Points on a hilly landscape, in no order, each with its height.
A ball rolls from a point to the lowest of its 6 nearest points, and stops where none of them is lower. Distance is the straight distance between rows; heights are no part of it.
Q_518 (h 2.02): [110 120  79 128 123 141 167 148 104 177]
Q_958 (h 1.83): [108 121  97 124 141 150 147 147  86 182]
Q_111 (h 1.50): [114  83  43 131 101 175 151 141 167 106]
Q_436 (h 1.60): [131 130 123  66 135 139 126 126  59 186]
Q_928 (h 3.92): [129 121  96  56 133 142 136 122  56 207]
Q_800 (h 0.67): [141 148 165 181 163 111 104  91 174  53]
Q_740 (h 3.43): [132 124 109  58 129 136 132 117  51 206]
Q_72 (h 5.24): [112 136 148 135 121 107 138 136 121 143]
Q_823 (h 3.50): [127 146 156 125 131  92 122 112 159 101]
Q_296 (h 1.46): [114 126  70 118 114 131 174 148 121 168]
Q_957 (h 0.64): [121 123  71 104 111 136 169 147 151 144]
Q_542 (h 6.32): [130 159 177 145 120  79 112 111 136 110]
Q_69 (h 2.70): [126 123 109  69 140 149 129 129  60 190]
Q_276 (h 2.45): [109 112  75 122 135 151 158 145  91 188]
Q_727 (h 0.11): [131 111 131 162 147 132 132 114 185  79]
Q_250 (h 4.68): [128  97 116 181 118 146 159 105 195  81]
Q_828 (h 0.71): [114 133 110 119 116 122 163 143 139 153]
Q_35 (h 2.20): [121 135 120 116 121 113 156 139 147 139]
Q_569 (h 1.80): [134 162 170 137 135  84 103 101 152  91]
Q_988 (h 8.57): [120 148 164 139 122  91 124 123 131 126]
Q_784 (h 1.38): [110 130  99 121 116 127 168 145 128 161]
Q_452 (h 7.01): [135 146 179 155 122 105  86 132  97 129]
Q_397 (h 1.10): [124 109  59  99 109 149 158 144 163 123]
Q_794 (h 2.10): [125 115  94 108 126 143 150 136 173 122]
Q_360 (h 2.39): [130 114 124 136 146 131 131 121 181  93]
Q_995 (h 1.29): [122 130  95 107 118 127 165 141 154 139]
Q_240 (h 6.73): [137 165 187 157 115  78  96 108 126 113]
Q_270 (h 0.30): [150 142 161  82 129 127 104 134  57 160]
Q_626 (h 0.63): [141 144 156 200 157 112 128  87 178  45]
Q_264 (h 1.64): [116 129 148 131 136 135 122 142  88 157]
Q_145 (h 3.17): [159 152 190 141 125 114  66 135  83 125]
Q_235 (h 2.13): [108 112  81 108 143 155 140 142  81 187]
Q_508 (h 0.66): [164 149 183 111 125 119  76 137  69 136]
Q_350 (h 0.42): [133 132 159 102 137 135 102 137  70 153]
Q_756 (h 1.54): [121  95  64 123 110 168 145 141 175 111]
Q_82 (h 5.03): [114 137 162 142 125 108 127 136 105 143]
Q_477 (h 0.32): [130 118 111 115 130 134 142 131 178 115]
Q_818 (h 2.29): [116 136 126 126 120 113 154 138 133 147]
Q_668 (h 0.86): [135 148 158 136 147  98 105 104 171  81]
Q_607 (h 0.39): [163 149 178  90 125 116  86 138  60 144]
Q_18 (h 1.96): [139 170 180 143 124  77  96  98 147  90]
Q_911 (h 0.61): [136 126 150 189 152 120 133  94 183  60]
Q_175 (h 0.65): [119  90  86 168 109 162 156 122 192  95]
Q_552 (h 2.17): [110 128 129 130 132 133 143 145  98 164]
Q_571 (h 0.62): [135 129 146 195 137 120 153  95 187  53]
Q_493 (h 6.33): [122 145 147 125 126  93 136 126 149 120]
Q_459 (h 3.26): [125 128 124 112 131 119 137 128 170 111]
Q_836 (h 2.04): [111  84  68 163  92 169 159 127 184 100]
Q_442 (h 0.38): [145 139 149  72 133 131 113 130  57 169]
Q_370 (h 0.72): [141 157 166 145 153  94  97  92 168  70]
Q_71 (h 0.70): [132 134 166 122 137 128  97 142  78 146]
Q_434 (h 5.06): [127 100 102 146 128 155 145 128 186  98]
Q_468 (h 3.79): [171 159 199 150 124 110  52 128  86 122]
Q_580 (h 1.55): [128 128 139 127 146 119 126 116 175  88]
Q_110 (h 2.54): [115 112  85  90 149 155 135 137  74 192]
Q_562 (h 1.69): [110  79  55 154  92 171 156 133 174  99]
Q_866 (h 2.27): [181 161 192 122 124 111  55 137  74 129]
Q_6 (h 0.69): [121 127 139  95 143 143 116 136  71 166]
Q_366 (h 0.54): [130 122 141 168 152 128 125 108 181  69]
Q_765 (h 0.41): [133 134 148  91 138 141 106 139  68 159]
Q_546 (h 4.43): [127  99 112 160 133 153 146 120 189  88]
Q_652 (h 0.37): [150 143 168  98 132 130  88 136  67 148]
Q_642 (h 5.23): [126 138 173 147 125 111 103 134  96 136]
Q_755 (h 0.68): [110 119 117 106 145 149 129 141  79 173]
Q_456 (h 0.33): [147 159 194 169 114  91  78 118 105 121]
Q_225 (h 1.63): [103  77  39 151  83 177 156 137 167 102]
Q_991 (h 0.85): [133 131 143 138 155 116 117 109 180  79]
Q_883 (h 0.98): [120 116  53  98 105 141 175 150 147 140]
Q_23 (h 1.59): [114  83  55 140 103 173 150 141 174 105]
Q_729 (h 2.92): [110 131 151 138 128 120 133 141 101 154]

Two balls start at each pair of points below. Name the first point that both come to, or write -.
Q_784, Q_729 -> -
Q_823, Q_542 -> Q_370
Q_569, Q_988 -> Q_370
Q_35, Q_756 -> Q_957
Q_642, Q_493 -> -
Q_111, Q_818 -> Q_957
Q_264, Q_436 -> Q_270

Call two points neighbours if one is among the 6 nearest of the other. Go from one point of each pair to the other, from neighbour to neighbour, staying as low as possible. Name the highest point that can't be avoided.
Q_477, Q_175 -> Q_23
Q_477, Q_957 -> Q_995
Q_957, Q_755 -> Q_518
Q_270, Q_456 -> Q_145
Q_755, Q_270 -> Q_6
